Each row is a point on a landscape with many valleys, with its height.
A ball rolls from a point to the lowest of its 2 nearest points, and stops where none of them is lower. Distance is the straight distance between rows; heights are no part of it.
Bib height 649: [ 88 102  71 112 134 141 141 109 110 106 180 108  63 110  93 155 113 184
 146 154 108]
kire height 455: [150 100 161 155 189  74 124 149 148 123 133 111 182 186 144 120 153 104
 127 183  64]
ler height 660: [112 103 165 129 175 120  63 103 145 128 146 101 129 181 159 106 148 131
 119 140 117]
Pob height 240: [140  85 175 134  63 119  92 131 161  99 124 106  84 153 139 112 164  90
 104 105 143]
veli height 640: [139 122 149 112 132 116 177 181 163 169 156 153 127 100 111 160 153  92
 126 124 119]
nuz height 590: [123 138 149 152 187 110  63 115 136 114 156 113 142 146 172  98 106 159
 112 128 123]
fivik height 450: [124  81 139 151 139 157  74  75 102 102 133 111 118 140 160 114 157  89
 134  73 114]
zabus height 561: [125 107 111 158 128 151 158 134 114 136 142 147 113  99 112 115 132 120
 130  59 136]
Mobin height 426: [158 162 151 135  73 106 154 160 145 119  68 167 172 174 140 141 144 106
 133 172 135]
piluz height 748: [121 149 151 159 144 125 120 172 161 166 109 126 148 163 128 138 172 102
 109 151 140]
zesel height 84: [138 137 144 123 137 143 126  88 112 191  85 146 145 121  84  99 114 150
 129 165 143]
Nop height 753: [116 152  66 167 142 162 145 140  89  93 118 131 135 138 139 168 134 145
 151 154  88]
Kide height 232: [117 151 118  98 129 127  97  66  73 119  87 137 136 143 156 136  86 149
 152 116 149]
laf height 445: [154 149 156 155 134 105 103 114 132 171 116 140 138 106 134  81 151 125
 100  52 187]
Lotot height 695: [130 191 111 155 103 121  91 137 130  90 115 153 159 126 165  88  59 158
 144 132 172]
zuzan height 457: [124 146  86 165  99 137 175 197 132 107 109 139 107 133 133 153 128 127
 126 110 155]
Kob height 489: [100 124  99  76 141  89 166 145 114 115 110  89  73 123 154 170 133 139
 125  42 181]
gudu height 579: [112 155  97 130 175 125 118 151 121 121 143 132 165 140 137 160 109 134
 149 165 106]
zis height 827: [143 104 123 101 110 114 156 123 125 136 211 156 101  87 112 142  64 147
 141 141 112]
mese height 641: [113 133  65  96 166 152 150 103  90 173 138 124 119  63  62 139 131 173
 141 100 132]
Nul height 459: [123 102  97  80 128 186 175  92 125 162 107 113  92  56  96 152 166 134
 109 100 116]
voz height 314: [132  87 153 159  60 130  76  84 132  93 126  98  83 158 115  87 151 130
 121  92 138]
pef height 238: [107  85 152 126 149 164 107 123 137 138 113  96 117 147 115 129 191  83
 131 150  85]
nido height 782: [152 144 139 190 132 135 127 168 151 150 145 153 158 142 107 104 138 133
 136 161 113]
kozu height 523: [159  85 154 168 126 166  96  80 111 110 129 146 138 157 156  89 126  93
 124  96  92]
tumaf height 276: [155 145 146 177 152 143 129 153 125 169  87 162 183 128 147 115 169  80
 121  84 138]
rovur height 528: [111 180 110 164 175 119 104 176 142 128 107 120 197 152 139 119 122 135
 155 176 127]
vem height 635: [151 113 161 148 159 124  89  85 128 129 116 145 152 190 146  81  50 143
 106 164  99]
dap height 502: [135 152  96 159 102 145 172 192 130 127 124 167 142  97 139 119 117 121
 140  66 156]
nebo height 844: [126 127 121 139 105 125 149 137 133 180 131 132 103 119  51 102 150 166
 117 107 170]
Zuvo height 679: [169 100  99 127 134 187 150  80 127 129 144 156 134  98 101 119 102 147
 126 179  56]
tuzep height 486: [117 189  95 151 116 120 149 197 136 131  89 116 185 136 120 141 139 113
 161 186 137]
nakev height 341: [135 138 116 153 129 137 104  92  99 100 111 158 148 166 189 137  99 132
 125 111 135]
toko height 290: [157 152 139  61 131 134 159 117 155 146  68 130 170 130 123 180 143 124
 131 216  87]
bek height 499: [ 95 139  58 166 133 141 173 192 126  95 154 123  89 114 134 168 131 138
 138  91 129]
suro height 545: [ 94 129  93  97 123 108 144  94  92 120 104 104  81 137 109 152 135 170
 127  78 160]
gik height 173: [148 173 116 187 135 148 115 173 146 139 112 141 171 122 167 107 166 101
 109  78 165]
Namat height 296: [104  93 163 106 186 159 104  88 117 174 114 110 122 135 114 135 178 106
 109 135 112]
ger height 255: [ 91 140 114 141 135 116 111 178 145 126 114  66  76 165 153 156 172 124
  99 132 166]
boku height 606: [146  97 138 145 133 140 163 155 146 159 179 152 125  77 101 126 134 100
 130  93 109]
Ralop height 301: [136  89 144 169 119 148 119 144 140 102 110  86 129 166 130 132 219  68
 128 129  86]
bapel height 727: [ 96 116  79 138 175 169 108  80  74  91 125 123 117 140 139 160 127 157
 141 154  83]
vib height 633: [104 123  99  91 115 149 152 120 122 127 147 133  91 116 100 168 108 172
 124 181 114]
Gos height 577: [146 156 122 130 137 141 127  93  83 113  93 150 208 129 146  83  45 109
 161 150 105]
zoz height 620: [130  87 193 112 133  85  84  96 142 129 175 123 105  98 146 102 130  83
 127  52 133]
gif height 568: [130 104 163 111 131  76  64  75 142 106 177  88  97 111  97  78 128 124
 133  73 124]
konaz height 730: [171 128 134 129  54 160 175 113 124 104  92 188 137 138 129 136 120 119
 121 145  99]
rutul height 393: [154 119 162 108 166  91 136 135 143 142 135 140 170 151 123 144 121 110
 130 198  66]
Guv height 728: [116 192 124 123 143  91  92 156 140 105 166 148 161 114 174 124  45 161
 143 156 148]
nimu height 451: [135 124 137 115 112  98 147 146 131  97 132 157 143 119 210 156 129 103
 109  55 149]
Duf height 327: [122 109 110 157 134 148  75 104  98  87 112  88 114 162 202 135 176 120
 109  64 148]
Vizu height 370: [146 123 159 172 138 152 115 120 126 192 117 159 142 123 108  84 159 108
 109  84 154]
kez height 600: [144 155 135 134 154 116  89 103 113 120  83 141 202 170 163  75  39 130
 145 170 110]
puf height 661: [112 184  88 127  85 109 135 152 119 121  70  94 110 133 130 103 111 176
 128  88 212]
Pifis height 598: [110 131  96  74 138 114 145  55  74 151 132 115 110 104  76 129 143 169
 123  74 122]
fedi height 333: [109 176 127 138 124 108 103 187 159 118 117  96 110 136 165 136 145 153
  90 128 184]
luri height 302: [134 111 154 135  61 118 149 158 153 123 113 132  90 159 152 130 154 110
  98 107 159]
tanu height 564: [149  72 143 148 122 180 109 126 167 144 142 120 108 109  60  90 154  94
 138 173  74]
fakel height 845: [150  96 126 127 120 112 132 107 129 162 208 141  97  87  62  88  90 156
 138 141 134]
sila height 716: [146 125 151 159 148  95 107 145 157  79 200 127 142 165 154 115 106 130
 133 175  78]
gite height 615: [102 143  84  91 157 125 136 143 117 131 159 131 125 120 110 191 106 154
 147 205 106]
pip height 487: [137 171 113 119  99 121 110 153 112  92  64 119 179 151 202 147 129 103
 132 120 163]
Dok height 467: [ 78 106 134  83 138  87 111 114 132 110 160  83  76 137 132 170 142 137
 122 122 133]
Voni height 820: [125 130 153 148  83 140 117 117 134 146 112 117  84 169  81 105 151 159
 113 143 157]
fasa height 504: [127  88 150 112 117 112  82  72 135 136 136  94  98 107  64  90 152 101
 146  84 126]
feme height 583: [103 150  94 117 158  98 140 151 128 142 170 125 115  88 127 135 109 170
 137  81 174]
kenep height 168: [156 145 146  92 153 145 139 111 133 190  86 147 189 103 101 120  92 105
 135 181 111]
runut height 666: [108  79  94 139 130 145 113 120 124  92 209 114  84 100  98 125 113 147
 157 140  92]
mugif height 505: [123 121 126 180 145 129  81 112 136  90 191 117 110 135 151  87  99 166
 132 123 123]
siti height 519: [119 181  94 131  97 131 132 151  90  90  69 118 225 149 178 120 127  98
 175 138 135]
pife height 372: [124 105 160  91 141 137 131  81  99 163  94 140 125 127 138 139 153 104
 107  95 130]
pivi height 683: [102 148 100  91 113 150 176 144 103 158  68 139 139  75 107 161 122 117
 148 112 159]
nak height 446: [128 101 173  75 108 104 122  69 121 155 130 116  99 120  95 113 142 120
 118 102 126]
babeb height 427: [127  95 142  76 111 161 169  78 104 152  80 136  98  84 124 157 156 118
 112  90 118]
rusi height 705: [140 108  93 108 170 172 129  79  91  97 122 149 143 130 139 149  99 150
 142 179  58]
fadur height 712: [108 127 164 133 181 116  87 149 152 153 114  96 151 186 136 132 179 118
 109 172 127]
Nis height 441: [104 125 125  80 108 100 184 174 139 116 107 135  94 126 154 169 124 129
 120  66 185]
dut height 339: [168 127 152  75 132  81 172 139 142 120 111 137 173 137 141 169 146 122
 133 211  75]
sal height 863: [129 119 142 139 130 103 119 138 156 180 192 114 106  98  56  85 128 148
 126 120 149]
tini height 410: [121 112 125 150  95 112  97  75 106  94 166 118  89 154 137  87 113 169
 123  93 142]
tubo height 531: [155 117 171 119 125  98  91 112 140 138 141 121 121 114 160  88 157 116
  85  35 169]
peve height 413: [ 75 125 113 124 135 111 104 134 136  67 168  78  83 164 165 176 134 142
 128 147 118]
tep height 700: [151 147  97 101 106 168 185 113 117 151  90 167 162  71 115 145 110 118
 143 146 115]
Sakup height 756: [165 139 153 191 121 103 109 175 171  96 171 140 160 158 157  92 136 127
 110 156 114]
neb height 384: [162 126 166 136  75 118 163 152 150 117  99 142 137 164 123 146 185 105
 111 185  99]
ris height 715: [147 150 110 115  62 165 164 113  97 114  75 176 161 114 133 128  94 122
 149 149 130]
pipo height 684: [140  82 138 135 110 127 118 120 145  91 209 127 108 132 121 124 103 116
 150 177  67]
Zakif height 585: [160  98 168 134 143 127 134 157 175 157 181 125 140 113  83 107 142  83
 134 179  78]
par height 674: [ 98 144 138  97 143 104 175 183 137 166 110 132 138 109 139 185 154  87
 130 108 139]
vuli height 636: [ 97 177  83 126 137 104 148 176 130 129 107 115 117 102 121 115 110 170
 132  61 206]
Mav height 802: [ 99 139 147 149 123 114  87 127 153 140 127 107  96 183 109 110 133 172
 101 167 166]
Zula height 613: [184 119 189 126 141 118 143 132 146 159 178 150 141 112 100 106  88  99
 113 155 102]
taf height 650: [165 110 192 114 173 118 128  87 109 151 168 135 137 109 131 108  71 104
 117 121 115]
vur height 343: [103 144  98 153 133 113 133 170 135  79 139  94 108 166 163 177 167 120
 122 148 116]
dito height 456: [120 168 136 115  82 108 165 176 139 111  87 140 171 156 125 158 125 121
 141 214 133]
Sodil height 518: [112  67 114 136 100 171 132 103 119  97 136 100  61 103  81 126 155 101
 145 103 101]
berir height 805: [126 135 150 114 121  79 146 160 156 121 203 153 113 121 149 152  78 141
 126 142 120]
rivad height 824: [105 164 151 121 163 107  74 109 140 177 100 119 137 166 112  92 127 165
 116 155 184]
suf height 515: [ 74 126 123  96 170  92 127 148 137 138 185 107  96 107 118 163 145 142
 136 111 145]
gakif height 375: [139 127 149 116  87  95 156 162 159 107 125 152 107 121 176 128 121 133
 100  55 179]
gan height 158: [112 148 113 111 140 139 109  77  82 164  74 134 143 126  99 122  91 157
 153 133 157]
neto height 676: [105 176 101 147  84 129 113 142 120 111  93 125 130 153 138 117  91 162
 136 137 190]
vog height 442: [135 118 119 136 133 132 140 120 107  88 155 157 127 136 179 155 117 106
 129  95 112]
zik height 665: [104 142  55 104 136 154 186 129  94 150 102 136 115  61  91 157 109 161
 152 101 154]
keze height 549: [122 177 107 113 142 145 151 133  81 117  98 133 219 112 151 121  98  99
 194 159 108]
Tepab height 347: [142  93 149 161  85 144 154 171 142 103 118 104 113 161 108 141 195  83
 117 171  82]
kam height 682: [162  83 150 101 175 148 141  73 105 126 182 141 132  87 128 134  76  93
 128 133  68]
diri height 406: [117 166 112 172 104 111 138 202 169 107 152 138 118 126 142 134 127 149
 107 127 157]
rek height 653: [146 107 119  88  95 166 149  78 124 132 121 149 104 108 106 143 118 162
 114 177 104]
Vup height 542: [137  64 123 156 124 170 100  89 134 108 152 124 105  84  82  94 133  92
 160 117  69]
Mezib height 775: [116 143 155 122 125  99 112 133 143 129 161 145 118 149 124 128  96 167
 118 156 153]
tobem height 490: [119  85  92  97  98 166 180  89 105 120 111  91  58  74  72 130 160 145
 132  81 120]
vetar height 662: [162 119 161 185 150 130  64 113 148 125 130 140 143 173 155  51 111 149
 103 140 122]
mim height 236: [137 157 128  59 154 162 164 140 155 187 101 140 159  87  91 166 135 120
 129 196 112]
zezu height 704: [109 145 125  90 125 129 179 177 136 192  77 132 126  96 101 158 151 104
 120  87 183]
kapu height 438: [142 154  93 149 109 133  92 143 116  81  79 105 135 149 214 141 146 132
  97  89 168]

For each start below, name the point where the ball stops.
kire | zesel
ris | gakif
Guv | ger
Nop | pef
vem | Duf
gite | pef
nido | Pob

Call two points neighbours if one is among the 2 nearest of the other. Go from one point of each pair to the other, from neighbour to neighbour, staying as low as possible. Name the highest point that can't be avoided.
Pob and gik | zezu
zesel and Pob | nimu
ger and gik | dap
pef and gik | zoz
